A landscape with many valleys, sampled at points; each row gives a point and its height.
From any point a ball rolls to the lowest of the 4 points nearest to it. It stops when none of these is lower. Distance is the straight distance between rows; heights are no part of it.
Z_844 height 252: [ 74 113 148 116  90 113 163 139]
Z_963 height 593: [105 177 186 140 150 107 179  69]
Z_601 height 255: [185 130 189 173 125 119  88 139]
Z_127 height 569: [104 106 134 107 153 118 131 153]
Z_103 height 309: [107 112 121 126  46 162 150 161]
Z_112 height 387: [ 79 139 166 123  91  98 182 106]
Z_246 height 239: [177 115 165 170 121 113 109 176]
Z_820 height 166: [188 116 156 151 144 118  91 141]
Z_721 height 249: [145 145  58 122 135 144 117 112]
Z_562 height 168: [127 130  84  96 163 143 116 122]
Z_31 height 361: [ 86 130 121  92 163 141 137 108]
Z_876 height 175: [188 134  78 149 107 132 103  94]
Z_59 height 94: [144 106 134 131 149 113 118 171]
Z_763 height 725: [ 83 151 119  95 157 153 137  86]
Z_856 height 259: [ 78 120 147 120  75 114 171 130]
Z_254 height 184: [148 133  69 114 153 145 115 121]
Z_591 height 342: [102 139  96  93 160 148 128 111]
Z_524 height 362: [116 112 117 138  54 159 144 180]
Z_210 height 193: [197 121 132 142 144 129  88 120]
Z_806 height 182: [160 108 146 149 136 113 110 173]
Z_621 height 260: [ 81 116 141 119  67 120 168 142]
Z_437 height 269: [201 130 117 144 118 141  88  94]
Z_22 height 356: [ 93 119 128  97 158 125 132 131]
Z_958 height 295: [ 79 156 165 106 153 126 159  76]
Z_939 height 308: [ 89 165 177 117 147 120 168  69]
Z_878 height 281: [ 94 108 128 123  52 141 161 149]
Z_649 height 336: [ 99 105 127 132  66 139 151 175]
Z_964 height 296: [ 79 127 142  98 148 127 140 118]
Z_376 height 200: [179 112 151 151 142 113 103 160]
Z_74 height 292: [ 74 138 146  96 153 128 145 101]
Z_76 height 341: [193 128 182 162 128 127  83 121]
Z_36 height 92: [202 127 131 150 120 139  83  90]
Z_695 height 457: [117 107 127 147  73 140 143 191]
Z_379 height 271: [ 70 133 161 109 120 106 162 112]
Z_131 height 74: [195 128 153 154 119 146  79  89]
Z_49 height 415: [ 92 159  75 106 145 167 134  93]
Z_622 height 256: [ 76 114 144 104 129 112 150 137]
Z_984 height 253: [ 92 102 135 126  86 123 149 174]
Z_272 height 238: [196 123 165 153 132 126  86 125]
Z_921 height 250: [141 151  47 135 125 139 124 114]
Z_658 height 251: [200 122 152 150 135 130  82 114]
Z_495 height 153: [148 102 140 141 138 112 118 177]
Z_300 height 263: [110 145  75 102 152 157 127 103]
Z_795 height 205: [132 153  49 125 138 146 124 113]
Z_929 height 68: [195 130  87 136 126 136  98 103]
Z_54 height 118: [135 119 104 106 165 134 115 134]
Z_385 height 319: [ 87 163 183 123 141 111 172  78]
Z_861 height 245: [148 122  90 109 155 135 110 129]
Z_197 height 497: [129 109 117 105 162 128 119 147]
Z_555 height 351: [121 105 132 150  87 132 138 196]
Z_387 height 288: [ 73 131 153 101 139 117 152 111]
Z_114 height 211: [186 121 176 166 133 115  96 154]
Z_703 height 393: [174 125  89 124 147 134 101 118]
Z_772 height 580: [ 86 147 104  95 159 154 135  97]
Z_157 height 572: [176 137 200 160 116 144  72  99]
Z_331 height 270: [ 99 161  57 118 139 162 134 100]
Z_87 height 244: [151 110 120 117 158 123 108 152]
Z_616 height 357: [ 84 154 175 123 117 100 179  92]
Z_551 height 383: [ 99 174 176 128 155 129 169  59]
Z_2 height 294: [ 74 147 168 110 139 113 164  94]
Z_669 height 262: [116 101 134 141 103 120 137 189]
Z_656 height 224: [169 114 107 122 157 129 100 136]
Z_45 height 347: [132 101 129 120 152 121 122 160]
Z_822 height 261: [129  99 136 127 137 114 125 177]
Z_134 height 225: [157 147  50 137 123 135 120 110]
Z_707 height 192: [144 105 140 151 118 115 124 191]
Z_234 height 71: [ 95 100 138 124 109 118 145 172]
Z_839 height 248: [ 75 113 148 112 109 110 157 142]
Z_58 height 284: [ 71 138 164 109 123 109 169 102]
Z_843 height 266: [161 138  59 129 131 139 115 111]
Z_943 height 755: [ 82 162 118  99 155 161 142  71]
Z_505 height 119: [131 163  41 156 112 123 136 117]
Z_956 height 363: [201 124 139 146 127 138  80  98]
Z_552 height 181: [187 114 139 143 150 121  94 141]
Z_798 height 330: [ 88 110 138 102 146 118 139 139]
Z_546 height 293: [ 76 145 147  94 157 130 147  89]
Z_425 height 353: [191 131 187 164 124 128  81 118]
Z_914 height 212: [156 111 148 167 115 114 121 194]
Z_141 height 134: [192 116 166 155 141 118  92 140]
Z_403 height 190: [169 146  52 151 107 125 117 106]
Z_287 height 204: [140 107 138 156 109 117 128 197]
Z_777 height 304: [ 71 133 163 115 104 101 173 114]
Z_670 height 100: [122 148  60 114 147 152 124 110]
Z_315 height 152: [149 153  42 154 109 123 131 114]
Z_674 height 501: [187 133 179 156 116 149  70  86]
Z_212 height 564: [116 104 130 117 147 117 129 162]
Z_313 height 265: [108  98 135 131 112 118 134 184]
Z_90 height 203: [117 159  45 129 135 151 132 109]
Z_672 height 241: [ 81 105 144 111 115 112 149 150]
Z_10 height 310: [110 119 112  97 160 130 121 134]
Z_509 height 158: [116 162  41 142 123 140 140 114]
Z_39 height 187: [169 110 129 132 155 120 103 150]
Z_282 height 291: [ 75 139 158 100 149 121 153  95]
Z_69 height 414: [171 126  78 121 145 139 104 118]
Z_132 height 413: [198 130 169 155 126 137  80 106]
Z_21 height 258: [ 78 108 140 120  93 114 156 154]
Z_765 height 189: [192 123 108 137 142 133  92 118]
Z_697 height 213: [170 112 157 157 130 113 108 179]
Z_200 height 428: [140 112 128 161  85 135 130 201]
Z_239 height 221: [126 102 136 147 110 120 129 195]
Z_263 height 290: [ 73 132 160 121  89 105 176 118]
Z_155 height 254: [ 69 121 154 111 112 108 160 125]
Z_812 height 334: [ 89 160 180 130 121  94 186  85]
Z_78 height 800: [ 85 164 143 107 156 153 154  61]
Z_494 height 161: [126 141  71 105 153 150 119 115]

Where does a ball stop that starts at each point below?
Z_551 => Z_234
Z_76 => Z_141
Z_555 => Z_59
Z_22 => Z_234
Z_87 => Z_141
Z_658 => Z_141
Z_69 => Z_670
Z_200 => Z_59
Z_703 => Z_929
Z_843 => Z_505
Z_839 => Z_234
Z_376 => Z_141
Z_721 => Z_670
Z_921 => Z_670
Z_763 => Z_234
Z_772 => Z_54

Call two points neighbours if one is among the 4 nearest of the other. Go from one point of each pair to the other, from neighbour to neighbour, staying as low as possible. Name the highest point that can't be avoided.
Z_505, Z_141 => Z_210
Z_59, Z_505 => Z_376
Z_670, Z_54 => Z_562
Z_131, Z_141 => Z_658
Z_505, Z_54 => Z_90
Z_929, Z_505 => Z_403

Two balls start at each pair of points below. Name the first point that both come to, or write none.
Z_669, Z_649 => none
Z_155, Z_622 => Z_672
Z_157, Z_425 => Z_272
